A landscape with many valleys, sampled at points; each row gives a point and its height.
From any point a ball rolls to the lowest of the 2 points nearest to it. It stops when none of these is lower. Distance is the straight distance between rows; heights are no part of it.
daf: [ -4 -17 -19   1 -24  -8  24   2   6   8  12  13  -1 -10   1 -23 -17  11
  -4   4 -19  -8  -8  12   6  13  15  10  30  -2  12  11  -7  -7 -11 -12
  20 -10   1]  height 814
suk: [-24   2  -1   1  15   3 -25  -7  -5 -10  17   3  -5 -11  27  -8  12   4
  27  -4  -4  -5  14 -14  -8  -7  -8   4  -9   6  -9  21  -1  18  -1  13
  -3  13 -10]  height 419
zuzu: [ -7   8   7  -9  14  -3 -31  -8  -9  -8  -2  -6  -7  -4  20   4  16   0
  19  -3   9   7  15  -8  -7  -4 -13  -4 -18   4 -15   5   3  21  13  17
 -12  12  -5]  height 417
saban: [  9 -23 -16 -14 -16 -14  15  -4  -5  12  11  14   1  -5  -7 -27  -9  10
  -9   3 -20  -1 -11  11  14  15  12   5  20   9   3   6  -3   1  -5  -3
  26  -4  -3]  height 784
Bapog: [  1   5   1  10  -5   7   3   3   1  -9  -3 -21   5   0  13  18   1  -6
   0  -3   8  11   3   4  -4   1  -7   8  -6 -14   4 -11  -2   7  12  -1
 -11 -10   6]  height 369
maz: [  1 -10  -7 -14  14   2 -14 -11  -8  13  12  40   6   2 -19 -14  -6  -5
  11   1 -20 -13  -3  -6  16 -11   8 -11   9  19   3  22   1   0 -23  10
   3  14   5]  height 243
zov: [-17   5  -9   3  -3  13 -21  -1   7 -18   0 -38   3  -5  24   2   8  -2
  22 -14   5  12   2  13  -3  10 -23  -1 -17 -11 -12  -4  -7   3  11   2
  16 -12 -14]  height 440
Gufu: [  4   2   5 -15   4 -11  10   1   4  20 -14  -4 -13   9 -22 -10  17  16
 -21  11  11  11 -24   2   0  11  -3 -21   1   8  -9 -21   0   0  12  -2
  24   0  -7]  height 576
vuked: [  9 -13  -3  18 -21  -3   8   6  16  -1  11  22   5 -15   6   1 -21 -16
   8  -6  -9  -3  11  14   8  -5  13   4  12  -3  12  -2   0 -14 -23 -11
 -12  -7   9]  height 306
pufu: [ 18  -9   8   2   0  -4  -1   2  -3  -2  -2   2   3   1  -9  12  -6 -15
  -9  -3   6   4   8   4   1  -6   6   3  -7   3   6  -5   3   3  -2  -7
 -13   2   7]  height 632
bez: [-10   4 -12   6  -8  16  -4   3  13 -10  -4 -38   5   5  12   6   7  -1
  11 -13   7  12  -8  18  -1  10 -19  -1 -12 -13  -7 -15  -8  -2  12  -4
  10 -16  -7]  height 491
tevuv: [ -5   6   5   1  10   1  -2   2  -8 -12  -4 -24   4  -8  22  11   7  -1
   3   3   9  16   1   4 -14   0 -15   9 -18 -10   2  -3   6  13  13   3
  -7  -7   1]  height 307
sebo: [ -4  14   7  12   0  10 -18  -1  -7  -9  -2  11   4   4   4   9   7 -12
  14 -13  -3  -9  19 -18   4 -12   4  -5   3  -1  -1   3  -4  10   5  26
 -25  13  14]  height 487
Numam: [ -7  10   4  -2   8   1 -13  -1   0  -6 -12 -28  -4   1  17   7  16   6
   5  -3  11  19  -6   3  -6   3 -20  -1 -18  -6 -10 -10  -1  11  16   5
   3  -6  -6]  height 381
sir: [ -5  12   8  13  10   7  16   8 -13 -10  -5  18   4  -3  10   5 -11   0
  -4   4  -8 -12   9 -16 -13 -13  11  17   2  -1  21  14  12   6 -13   4
 -31  13  20]  height 453
zito: [ -8  16   2  26  -3  10  16  10  -1 -14  -4  19   2  -3  13   8 -16  -4
   2  -5 -11 -18  14  -9  -6 -12  17  16  10  -5  19   7   6   0 -17   4
 -32   6  21]  height 493
Boba: [-20  25   1  11   9   5  -3  -2 -12  -8  -3  -4  -5   2  20  -3  15  18
   2   1  -5 -12   5 -25 -10  -5  -4  12   9  -5   0  14   0  12   9  21
 -10  11   1]  height 609
virav: [-18   0 -10  15 -15   1 -13  -8  15  -6  26  -3   5  -5  14 -13   2   4
  23 -13 -19  -6   1  -8  13   7   1   0  18   2 -18   9 -17 -12  -7  -1
  19  -3 -17]  height 663
mereg: [ -9   2   1 -14  11  -4 -23  -5   8  -7  -9 -28 -10   4  11  -1  15   9
   8  -6   6  15  -8   5   0   5 -22  -9 -21   2 -23  -2   0   4  13  -2
  16  -5 -21]  height 460
siko: [-21   3  -2   3   0   0 -28  -9   8 -10  14 -15  -4  -3  17  -8  14   5
  25 -12  -6   0   4 -12   5   7  -8  -3  -4   2 -21  10 -15   6   8   5
  15   2 -18]  height 585
pur: [ -8  15   1  15 -11   9   8   0   4  -4  -6 -17   1   9   6  13   9   6
  -4  -3   6   1  -6 -12   1   4   0   3   6 -13  -1 -12 -10   5  16   9
  -7  -4   9]  height 427
Vir: [-19   0  -3   9  -1   1 -10  -6   6  -4  17  -4   3  -3  12  -6   7   6
  12  -4 -12  -6   0 -13   5   3   3   4   6   4  -9  15 -10  -1  -3  -1
   9   2 -12]  height 627
Mot: [ 11  -5   4 -24  -2  -7 -11   0  13   4 -21 -14 -13  18 -10   3  10   9
 -15  -7   5  20 -18  12   6   8 -10 -25 -11   6 -24 -16   6  -2   9  -7
  15  -3 -19]  height 645
dapo: [-17  27   6   5  11   2 -13  -9 -16   0  -8  -2  -8   2  10  -3  24  17
   6   4   1  -6   5 -27  -6  -5 -11  -4   4  -4  -8   8  -2  12  18  27
  -8  12  -3]  height 648
zavof: [ 20 -14  -2 -18 -14  -3  -5   6  12   0 -17 -18  -9  22 -10   7  -3  -2
 -19 -17   7  19 -14  26   4   3 -13 -22 -13  -5 -19 -19   8  -7   8  -9
  12 -11 -16]  height 688
liv: [  0  -6  -8   1 -19   3  13  -2  12   8   2  -8   0  10  -9   1   1   2
 -10  -2   4  -1 -15   2   6  10   8   0  12  -5   1 -12 -14  -3   6  -5
  11  -9   3]  height 475
merug: [-11  28   6   2  14   1   3  -6 -11  18 -10   5 -10  10 -22  -7  22  22
  -7  12   3 -17  -8 -29   3  -2   1 -11  15   3  -3   7  -5  -1  10  17
  13   8  -9]  height 530
Zefo: [ -3   6   2  -4   0   4  15  -2 -13  15  -7  24   1   9 -24  -7   2   5
 -16   5   2 -23  -4 -17   6  -2  16   0  14   8  13  13  -3  -6  -4  11
   5   8   9]  height 621
pino: [-16  -4  -3   5  14  -1   4  -5  -4   5  19  13   0  -5   3 -18   2  15
   0   8 -20 -16  -5 -14  -4  -1  10  12  10  10   7  30   3   0 -16  -7
   6   8 -10]  height 253
mak: [  6   5  12 -11  10  -9  12  -1 -11  17 -13   6  -4   3 -23  -2  10  10
 -21  21  13  -1  -8 -12  -5   2   3 -11  -2   9   4  -9   5   2   7   3
   7   5   2]  height 654
zis: [ -2  25  11   5   6   0  10   0 -10  -5 -16 -18  -3   3  13  12  10  10
 -12   5  14  18  -8  -9 -17   0 -17   1  -4 -20   2 -18   6   9  25  17
 -18  -3  16]  height 700
Saro: [ -1  19   9  13  -1   7   4   0  -9  -6 -10  -2   3   6   6  13   7   1
  -6  -1   5  -2   7 -18  -5  -5   2   6   5 -11   3  -4  -1   8  14  19
 -24   5  17]  height 479
tikif: [-11  -9  -8   2   4   5 -10   0   5 -13  14 -16  11 -18  21  -1  -6  -6
  17   0  -6   7   6  20  -3   3  -5   9 -11   0  -5  10   3  -6  -6 -15
  10 -12 -12]  height 742
Nev: [ -6  12  10 -11  19 -10   1  -1   0   7 -14 -19 -11   0   1  -1  22  16
  -7  15  11  19 -14  -2 -10   2 -19 -10 -16   3  -9 -13   7   9  14  -5
  10   0 -12]  height 584
kebi: [ -9  -7  -4  -2   5   3   7   2   0  -3   6 -18  10 -11  15   4  -2   1
   2  11  -1   8  -6  11 -10   5  -5  14 -10  -4   9   9   4   1  -2 -19
   8 -11  -5]  height 765
sesin: [ -3  20   1  10  -6   4  38  12  -8  -7 -10  -1  -4   5   4   5 -11  12
 -18  12   8 -12  -8 -15 -14   6   8  19   9 -14  16  -2   1  -2   3   0
 -16   1  16]  height 636
Deze: [  8 -12   8 -10  25  -8 -10   1  -8  -4   5   6   4 -11   7   6  -3  -9
   1   7   0  10   9   3 -11 -13  -3   8 -21  12   3  11  18  13  -9  -9
 -16   8  -1]  height 236
bini: [ 17  -5   8  18  -4  -1 -17   3   7 -17   4   4   3  -5   0  15 -11 -30
  11 -23   4   2  22   3   8 -11   1   0  -4  -3  -4 -13  -2   1  -3   2
 -22   5   5]  height 400
dalam: [  7  -7  -1  -6  -5   0 -24   0  13 -19   6 -14   5   1  12   7 -11 -16
  14 -20   4  10  14  15   5  -2  -7  -5 -14   2 -20  -4   2  -5   0  -4
   3  -9 -12]  height 316
Sevol: [ 17 -27 -17 -17 -17 -12  30  11   1  12  -2   3  -4   1 -10 -12 -18   0
 -21   7   3   7 -11  27  -1  14   6  10   9  -5  18 -12  -2  -6   6 -12
  19 -12  10]  height 660
logel: [ 6 -6  6 -5  4 -2 -9 -5 -3  5  1  8  5  4 -9  4  3 -6 -1  1  0  0  4 -7
  6 -5  8 -2 -5 11 -4  3  1  3 -4  0 -5  6  4]  height 661
Por: [  9 -26  -6 -19  11 -12  -8 -10  -6   5  18  22   8  -8  -2 -19  -9   3
   1   8 -22   0  -5   8   8  -1   9   0   0  20  -4  18   9   6 -22  -6
   9   8  -7]  height 723
Muv: [  5  -4  -7  -1 -20   3  -6  -3  17   3  -1 -14   1  15  -9   4   4  -3
  -1 -13   3   4 -12   3  13  11   2  -8   7  -3 -14 -19 -16  -3  10  -2
  10 -10  -1]  height 421
nis: [ 14  -5  11 -25  20 -15 -17  -5  -5   3 -10  -3  -8   2  -1   6   8   2
  -8  11   8  13   4   4  -6 -11  -9 -10 -24  16 -14   0  18   7   3  -8
  -3   6 -14]  height 537
zogis: [-10   2   4  -3  10   1 -33  -6  -1 -11   8   5  -1  -3  14   2   7  -8
  29 -11   0   0  18 -11   0  -6  -4  -5 -12   8 -16   9  -1  13   2  15
  -9  12  -4]  height 353
Vedo: [ 17 -18  -3 -17  -6 -11   0  -3   0   8  -1   1   2   8 -13  -6  -3  -1
 -17   1   2   6  -9   9   5   6   6  -4   0  10  -3  -7   1   0   0  -7
  12  -3  -1]  height 583
Nuli: [ 10  -7   2 -15  -5 -12  24   9  -1  21 -12   1 -11  10 -26  -9   4   9
 -28  12  16   8 -22   4  -5  15   4 -11   4   5   4 -24   0  -4  13   2
  20  -2   7]  height 630
topo: [  3   6  -3  18 -25   7  26   9   8   3  -5  22  -3   4  -9  -2 -18  -5
 -14  -4   0 -24   9  -3   5   0  25  10  21  -6  24  -2  -9  -9 -10  -1
 -14   0  21]  height 470
sed: [  3 -12  -4 -22  16  -6 -10 -15 -15  21   8  29   1   2 -24 -19   5   6
  -2  11 -14 -11  -7  -6  10  -4   4  -8   6  19  -3  21   3   2 -12   5
  11  13  -4]  height 356
berir: [ 11  -6   7  22  -4   4 -21   9  13 -18  14  16   1 -14   8   9 -17 -32
  27 -27  -3   0  25   1   8 -16   1  -6   1   2  -7 -10   0  -8 -14   5
 -20   9   5]  height 354
gapu: [-21   4  -1  22 -11   9 -13  10  13 -17  16   3   5 -20  36   3  -6 -12
  35 -14  -9  -4  19  -1   0  -5   2   4   6  -2  -7   8  -3  -6 -12   6
  -5  -1  -1]  height 879
teb: [  7 -16   2   0   7  -5 -15   3   6 -14  16   8   9 -12  13   4 -16 -19
  16 -10  -7   7  15  14   1 -11   2   0 -11   9  -5   6   9  -2 -17 -10
 -11   1  -3]  height 209
nesi: [-10   5  -3   1   4   4  22   4   4   9  -4 -26  -4   1  -2  -2  14  17
  -7   5  12  12 -26  -1 -10  12 -14  -1  -4 -10   1 -14  -2   1  10  -8
  17  -8  -7]  height 619
mavum: [-14   9   2   3  12  -1  31   9 -12  -4   2 -11   0 -10  12  -3  -5  18
 -10  24   3  -3 -14 -10 -24   7  -5  21  -4  -9  17  13  10   1  -2 -15
   1  -3  -4]  height 473
Roka: [ -1   7   0  28 -21   8  18  10  12  -5  -1  21   0  -3   5   6 -19  -9
   2  -8  -6 -18  16  -1   4  -8  20  11  15  -7  19  -1  -2  -8 -18  -3
 -24   0  18]  height 509
Punum: [-14  19   6   0  14   3 -24 -10 -10   9  -4   4  -8   4  -4  -3  25  12
  14   5  -2 -11   5 -25   4  -4  -8 -11   1   6 -12  12  -4   9  13  18
  -1  14  -8]  height 684
budo: [  4  25  14   3  12   2   0  -4 -21   2 -17   9   0   6  -7  12  13   2
  -9   7   6  -3   8 -21  -4 -11  -2  -4   4  -6   4  -3   5   7  15  25
 -25  10  17]  height 522
Loz: [  5  24  15  -9  20  -3  -1  -5 -21  16 -19  13  -4   1 -19   9  16   4
  -6  21  11  -2   7 -18  -2 -12  -4 -13  -4   4   1  -3  11   8  10  16
 -14  10   7]  height 568
Zanin: [ -5  16  -5  12 -11  10  38  12   0  -6  -9 -17  -3   8   6  10  -8  11
 -12   7  12  -5 -13  -4 -13   7  -2  15   8 -26  17 -11  -4  -1   8  -3
 -11  -7  15]  height 606
Bov: [ -2  13   3  -6  -1   1  15  -2 -13  23 -13  21  -5  15 -35  -9  10   9
 -19   5   8 -24 -11 -18  11   1  13 -10  21   5   6   8 -10  -8   5  19
  17   2   7]  height 582
zevuk: [ 14 -17  -7   6 -23  -5  14   2   9   5   6  18   3  -3  -7  -3 -20 -14
  -8  -5  -2  -2   6  15   8   3  15   5  13  -2  14  -7  -6  -7 -10 -10
  -3  -6  12]  height 370
Ter: [ 20  -4   1  -3 -16   1 -19  -9   2   8  -5  24   4  15 -33  -1  -2 -18
  -3 -20  -4 -11   6  -3  27  -1  14 -18  10   6  -8  -6 -14  -8  -3  12
   1   4  11]  height 476
Doda: [-17   6  -9   9   0   6  25   5   2   1   3 -24  -3   0   6  -2   6  20
  -7   7   2   2 -19  -7 -12  11  -8  12   4 -14   9   0  -5  -2   6 -11
  14  -8  -9]  height 575
fuzag: [-13  -3  -3 -12  11  -6 -33 -12   8 -11   9 -21  -9  -2  16 -10  11   8
  20 -11  -4   8   0   1   3   7 -18  -4 -19   4 -28  10  -5   3   8  -2
  22  -2 -24]  height 531
gikep: [  2 -10  -1  11 -10   3  -4  -1  10  -1  14  24   8  -7   0  -3 -14 -13
   9  -8 -15  -6   8   0  12  -8  15  -2  12  10   3   3  -3  -9 -20   0
  -7   2   9]  height 230
Rom: [  8 -11  -5  16 -21   1  30  13   8  -1   0   5   2  -9   2   8 -27 -11
  -2   7   5  -5  10  21  -7   1   9  14   6 -21  28  -7  -2  -9 -11 -22
 -13 -14  12]  height 821
zope: [  2  13   5 -20  20  -6 -16 -15 -16  29  -8  25  -6   9 -31  -3  19   2
   6  12   0 -13  -2 -12  14 -10  -3 -20   3  15 -11  14   1   0   0  12
   6  10  -6]  height 736
Vom: [ -2  -6  -3   4   4   7 -14  -6   0   2  13  34   9   1 -11  -5  -9  -9
  13  -7 -17 -12   6  -8  14 -13  13  -9   9  15   5  13  -2  -5 -21   9
  -5  11  10]  height 134
gik: [ 15 -12   4 -30   7 -15 -12  -5   1   6 -11  -6  -8   8  -7   0   6   7
 -15   6   3  13 -10  10   0   0  -7 -14 -16  14 -18  -5  12   0   3 -11
  11  -1 -16]  height 591
ridiv: [ -5   2   3  -5   2  -2  -9  -7   4   8  -3 -12  -4   9  -8  -1  18  13
  -4   0   1   4 -14 -10   6   9  -3 -10   0   5 -14  -5  -9   0  12   1
  14   2  -9]  height 431
dezu: [  8 -16  -9 -15  -9  -8  32  10   0  15  -2  -2  -7   7 -16 -10  -5   8
 -24   9  12   6 -23  13  -8  17   1   3   4  -1  12 -15  -2  -6  10  -6
  21  -8   6]  height 669
Zalat: [-14  -1   4   2  14  -2  17   4  -8  -1   8   0   1 -11  12  -4  -5  10
  -6  19  -6  -5  -6  -9 -16   1   4  20  -4   0  15  22   9   4 -10 -14
  -2   1  -3]  height 412
parid: [-11  -1  -3  -2  16  -2  -8 -13  -7  15  19  12  -6   2  -9 -22  13  19
   2   7 -19 -15  -5 -20   3  -1   4   1  12  10  -2  29  -1  -2  -8   1
  15   9 -17]  height 361
biver: [ 13 -14  -4 -27   4 -13 -17 -15  -8  14   3  19   0   8 -22 -14   4   5
  -3   3 -12  -3  -5   1  15   2   5 -12   3  18 -16   9   1   1  -7   3
  12   8  -7]  height 442
kazov: [ 20 -24  -7 -17 -10 -12  12   2  -2   6   2   4   3  -1  -6  -5 -15  -6
 -18   2   0   9  -4  23   0   5   8   5   1   3   8  -4   5  -1  -6 -15
  12  -7   3]  height 622
fafol: [-14  -8  -3   6   1  -2  11   1   1   0  13   6   5  -8  10  -5  -7   5
   0  10 -14  -9  -3  -3  -6   2  11  14   7   3  10  19   3  -1 -15 -14
   0  -2  -2]  height 348
lilil: [ 13 -10   3 -11   6  -3  -7   3   0  -7  -4 -17   3   2   5  11  -1  -7
  -5  -2   7  16  -1  16  -7  -4  -8   2 -19   4  -4  -5   9   2   2 -13
   0  -9  -8]  height 90
menon: [  9  -1  12  -3  23  -2  -4   0 -16   2  -1  15   4  -5  -4  11   2  -7
   0  10   1   3  11 -12  -9 -16   1   5 -13   9  10   9  15  13  -5   4
 -24  15  11]  height 326
dos: [ -5  -7 -12   2 -21   0  33   7   6   8   3   1  -5   6  -9  -5 -10  10
 -17   6   4  -9 -13   0  -3  14  12  10  18  -9  17  -4 -12  -7   3  -7
  10  -7   9]  height 528
Kino: [ -5  -2  -7  -5  -4  10 -27   3  11 -23   0 -32   5  -3  20   4  -9 -14
  21 -19   6  13  14  25  -2   2 -19  -4 -22  -5 -20  -3   3  -5   4  -2
  10 -13 -17]  height 377
fug: [ 27 -19   1   2  -2  -3  -7  -6  -5   1   0  38   3  -1 -28  -3 -17 -25
  -6 -20  -7  -6  11   7  18 -14  11  -9   3  12  14  -4  -1  -4 -19   1
  -9  13  13]  height 560
gonag: [  2 -15  -1 -11   5  -5 -15  -9   2   0  15  11   8  -3  -2  -6  -3  -5
   7  -1 -12   1   2   1   9  -2   6  -1  -1  13  -9  10   1   0 -12  -3
   2   6  -5]  height 690
fimo: [-18  15   1  20  -4  10  -3   3  -1 -14   4   7   4  -2  19   5   1  -2
  11  -9  -8 -12  16 -15   0  -9   9   8   9  -3   2   9  -1   5  -3  15
 -20   8   8]  height 529
Bos: [ -3  36   9   6   6   3  30   4 -18  -6 -16   1  -4   6  -1   2  -1  18
 -23  15  11 -11  -6 -25 -15  -1   1  10  10 -10   9  -4   6  -1   9  16
 -17   7  19]  height 673
farov: [ 14   3  13  16   1   4 -15  -1  -5 -11  -2   6   2   0  -4  16   1 -22
   5 -17   4   1  20  -8   6 -13   2  -1  -4  -3  -1  -8  -3   9   7  13
 -28  10  12]  height 443
vekis: [-10   6   8   2  20   2   4   2 -14  -5   1  10   4  -8  14   3   0   4
   1  12  -4  -3   8 -16 -13 -11   2  15  -7   3  12  18  14  12  -5   6
 -24  12   9]  height 396
budu: [ 20  -6   2  -7 -16  -2 -13  -8   5   8 -10   9  -1  20 -28   1   4  -8
 -11 -12   2  -3  -1  -2  19   5  13 -16   7   6 -11 -13 -13  -5   7   8
   6   3   6]  height 428
nid: [  5   6   9 -20  18 -10   0  -9 -18  27 -10  21  -5   4 -30  -7  13   6
 -11  22   6  -7  -4 -10   2  -5   3 -14   1  16   1   4   6   0  -1   6
   7  10  -1]  height 697
Laro: [  3  -7   3  22  -8   6 -13   8  17 -10  17  27   4 -17  10   2 -20 -22
  25 -17 -13  -3  16  -1   9 -16   9  -6   9   7   0  -2   1 -12 -25   6
 -15   5  11]  height 302
vifi: [-13 -10 -10   3  -1   0 -15  -2  14 -12  25  -3  11 -23  25  -9 -10  -5
  28  -5 -17   1   6  17   5   2  -4   5   0   2 -14  14   3 -14 -16 -11
  14  -8 -15]  height 721
zole: [  6  11   4  -1 -12   5  18   3  -4  19 -16  10  -7  16 -34   0   8   6
 -23   3  14 -15 -12 -15   9   8  14 -12  16  -1   8 -11 -12  -7  13  17
  10   1  15]  height 539
Dudok: [ -6  15  13  -8  23 -10   6  -2 -12   1 -12 -14  -4  -9   8   0  15  15
  -8  24  12  17  -7 -10 -18  -4 -18  -2 -15   0   1  -8  13  13  15   2
  -2   1  -4]  height 631
Nop: [  3   4  10 -17  17  -9 -24  -6  -5  -1 -11 -10  -9   1   9   5  14   3
   5   6  10  14   6  -3  -6  -5 -14  -8 -23   9 -17  -2   9  14  12   3
  -5   7 -11]  height 483
Bugur: [ 21 -12   7  -3   7  -5 -12   5  -2 -17  -6 -14   2  -2   3  17 -10 -20
  -5 -12  10  14  12  19  -6 -12  -8   2 -21   0  -4  -5  13   3   0 -12
 -14  -4 -10]  height 198
fogik: [  1   0  -7  23 -20  12  20  14  13  -8   0  -9   8 -10  15  14 -19 -12
  11   7   1  -3  13  25  -5   1   2  13   6 -24  22  -7  -3 -13  -9 -16
 -16 -19   7]  height 835
gegu: [ -3  24  14  -1  16  -5  22   1 -13  -1 -13 -11  -2  -3   5   4   7  14
 -16  23  14  14 -10 -15 -21  -2 -14   1  -7  -9   7 -13  11   9  15   6
 -11   1  10]  height 668
Bena: [  6 -23  -7 -15   1 -13   9  -8  -8  13  14  22   4  -6  -7 -25  -8   7
  -9  11 -19  -4  -9   5   7   6  12   5  10  14   4  16   5   3 -14  -5
  17   4  -2]  height 753
fure: [-11  15   1   0  14   0  -5 -11 -12  22   4  12  -8  12 -22 -17  20  19
  -1   6  -7 -21  -7 -25   8  -4   2  -8  20   8  -2  23  -6  -4  -1  10
  16   8 -14]  height 455
zolu: [ -9  -8 -19  12 -32  -1  23   4  16   4  10   6   1  -7   6 -11 -14  10
   3   2 -12 -13  -4  14   8  10  12   9  30 -10  10   2 -14 -16 -13 -13
  13 -15  -1]  height 834
fupof: [-10  -8  -9   8 -13  -3 -15  -3  19  -7  27  10  10 -18  20 -14 -12  -5
  31 -10 -23  -3   5   6  15   2   2  -1  15   5 -21   9  -5 -17 -20  -3
  12  -2 -10]  height 696
segul: [  7  -1 -10  18 -18  16   6   9  16 -10   1 -22   7  -5  12  15 -10 -17
  12  -4   7   4  12  27   1   1  -7   6  -1 -21  10 -16  -7 -12   1 -11
  -7 -20   0]  height 846
zali: [ 11  10  17  -9  14  -7  -4  -2  -9  10 -16   1  -3   3 -11   8  14   4
 -10  16  12   8   1  -9  -6  -4  -2  -9 -11   7  -2 -11   8   8  10   5
  -9   7   2]  height 611
samu: [-25  23  -4  21  -5   9   6   3  -2 -19   2 -10  -1  -3  32   2   6  10
   8  -8  -8 -10   8 -14  -9  -1   1  16  11 -11   2   9  -5   7   5  11
 -10   2   3]  height 566
fen: [  8 -11 -12 -17  -6   7  -4   5  11  -2 -11 -33   0  14  -1   3  -1   2
 -10 -12   6  19 -16  33  -3   4 -21 -13 -21  -6 -13 -13   9  -8   3 -14
  17 -17 -20]  height 702
naliv: [ -1  -9   3   1   8   0 -27   0   8 -13  16  10   5  -8  11   1  -9 -18
  27 -15  -6   3  20  -1   4 -10   2  -5  -9  11 -14   4   4   1 -10   6
  -9  10  -2]  height 282
Piman: [ 10 -13  -1 -24   2 -15  -1  -9  -7  19  -1  10  -3   5 -20 -16   7  12
 -16  10  -3  -1 -15  -1   6   9   5  -8   5  16  -6   2   0  -1   2   0
  23   3  -6]  height 520
Gub: [ 21  -7  -1  11 -13   3 -12  -6   6   2   4  36   6   4 -27  -2 -10 -25
   2 -23  -6 -10  14  -2  25 -10  14 -13  12   6   5  -8 -10  -9 -14  10
  -6   8  15]  height 521
buguv: [ -1   1  -2   1 -12   1  32   7  -5   9  -4  15  -4   8 -16  -8  -9   9
 -23  10   6 -19  -8 -10  -4   9  19  10  17   1  19   5  -4  -8  -2   2
   4   4  15]  height 574
pon: [-19  15  -8  14   1   7  29  10  -2  -9   1 -19  -4  -3  17  -1  -3  22
  -4   7  -2  -9 -12  -9 -17   9  -3  23   8 -16  14  10   0  -3  -1 -12
   3  -6  -4]  height 532
ger: [ 14 -14  -5   9 -28  -3  26   8   8   9  -1  21  -4   3 -16  -2 -22 -10
 -18  -3   5  -9   7  10   8   5  20   9  16  -9  25 -13 -11  -8   1  -5
  -5  -4  19]  height 420
gul: [ -6   6 -12  11 -10  18  32  11   6  -1  -6 -29   4   6   3  12  -2   4
  -1   4  12   4 -13  16 -12  10 -12  10  -1 -30  17 -20  -7  -2   9  -8
  -4 -14   8]  height 573
Giz: [ 29 -19   6   8  -7  -7  -4  -1   1  -5   0  18   1  -1 -20   5 -15 -27
 -11 -17   1  -2  13  10  10 -11   9  -2   1   5  10 -12  -1  -2 -10  -7
 -15   7   8]  height 596
Mokin: [  9  -1   4  -8  -8  -1 -13  -6   7   7 -10  -7  -4  16 -13   5  10   0
  -6  -6   5   5  -9  -2  13   6   1 -15   0   6 -16 -15 -10  -1  12   3
   6  -2  -1]  height 355
reso: [-14   6  -3  24 -12  12  -8  11  10 -21  10  -9  10 -21  35  10  -8 -15
  31 -10  -1   2  22  12  -4  -1  -4   8   0 -14  -1   1   1  -4  -5   3
  -9 -11   1]  height 869
Dasag: [ -4   9   8 -10  13  -9  -4  -6   3  15 -13 -10 -15   7 -14  -7  23  21
  -8  11   5  11 -19  -9   2   8  -9 -20  -1   8 -14 -12  -2   3  13  -2
  19   4 -15]  height 508
Suko: [ -1  -6  -9 -11   1   4   6   3   8   5  -7 -31  -1   6  -1   0   9   8
  -8  -2   8  16 -25  18  -6  10 -17  -5 -14  -4  -6 -13   1  -3   5 -14
  20 -13 -12]  height 665
nerap: [-24   6   1   8  13   4 -10  -1  -8 -14  10  -3   0 -14  32  -2   7   5
  16   2  -5  -3  10 -10 -12  -3  -5  16  -7  -3   1  21   5  15  -1   6
  -7   6  -6]  height 471
Gigaf: [ 16   1   5  -5 -16   0   4   0   5  19 -18   5 -10  19 -33   2  11  -1
 -20  -4  12  -2 -12  -4  14  12   9 -20   9   2  -4 -23 -13  -5  17  10
  10   0  12]  height 488
zotor: [ -6   6 -10   6  -3  19  17   8   6  -1 -10 -41   4   5   5   8  10   3
   1  -3  13  15 -14  22 -10  11 -23   1 -14 -23   6 -23  -2   0  11  -6
   3 -14   0]  height 538
vub: [  7 -21   1 -16  20  -9 -22  -2   0 -12  16   7   5 -10  10   1 -12 -14
  12  -5  -7  10  12  11  -3 -14  -2   0 -21  16 -11  14  16   6 -17 -10
  -9   7  -8]  height 121
pamez: [ 24  -2  11   9   6  -1  -3   8  -6 -16 -10 -19   2  -2   5  22  -8 -20
  -7 -10  14  15  10  18 -11  -9 -14   8 -18 -12   6 -15   7   7   8  -6
 -22  -5   2]  height 277
Bako: [  5 -14  -9   3 -11   3  28  12   2  -1   0  -6   8 -10   4   5 -22  -7
  -4  16   2   1   0  30 -15   8   3  15  -2 -15  29   0   4 -10  -9 -28
  -2 -15   6]  height 806
vuto: [  2   2  -4  21  -9  16  -6  10   6 -21   2 -20  11 -14  25  16 -11 -20
  20  -8   5   8  22  26  -5  -2 -10   9  -8 -19   5  -9   2  -6   2  -3
 -12 -14  -1]  height 858
Lig: [-11  -7  -9   4   0   5  24   9  -2  -3   7 -13   7 -14  12   1 -15   6
   0  19  -6  -1  -7  15 -18  11   0  19  -4 -11  21  13   5  -7  -9 -27
   5 -13  -3]  height 786
Puso: [  8  -8  -1 -12  -4  -5 -21  -3  11 -10  -4 -16  -1  11   2   7  -1  -5
   1 -14   2  14  -2  11   6   2  -7  -9 -13   3 -22  -6   1  -3   6  -7
   8  -8 -13]  height 231
rasik: [ -3  10   4 -12  11   0 -26 -14  -7  18  -6  14  -3  13 -21  -2  21   3
  11   3  -4 -12   1 -18  15  -2  -2 -18   3  11 -18  12  -8   0   7  15
   4  11  -5]  height 722

Call two points neighbours if one is among the 2 nearest of the other. Go from one point of each pair to the other, from neighbour to neighbour, staying as low as possible. Name the highest point that can't be avoided.
tevuv / vub -> Bos
Vom / zogis -> Roka
tevuv / lilil -> Bapog
vub / pino -> dezu
Mokin / pino -> Bov

For each start below, name the point where the ball stops.
Bako -> tevuv
logel -> Mokin
sesin -> lilil
Suko -> pino
zali -> tevuv
Roka -> Vom
rasik -> Vom
gapu -> Vom
Sevol -> Vom
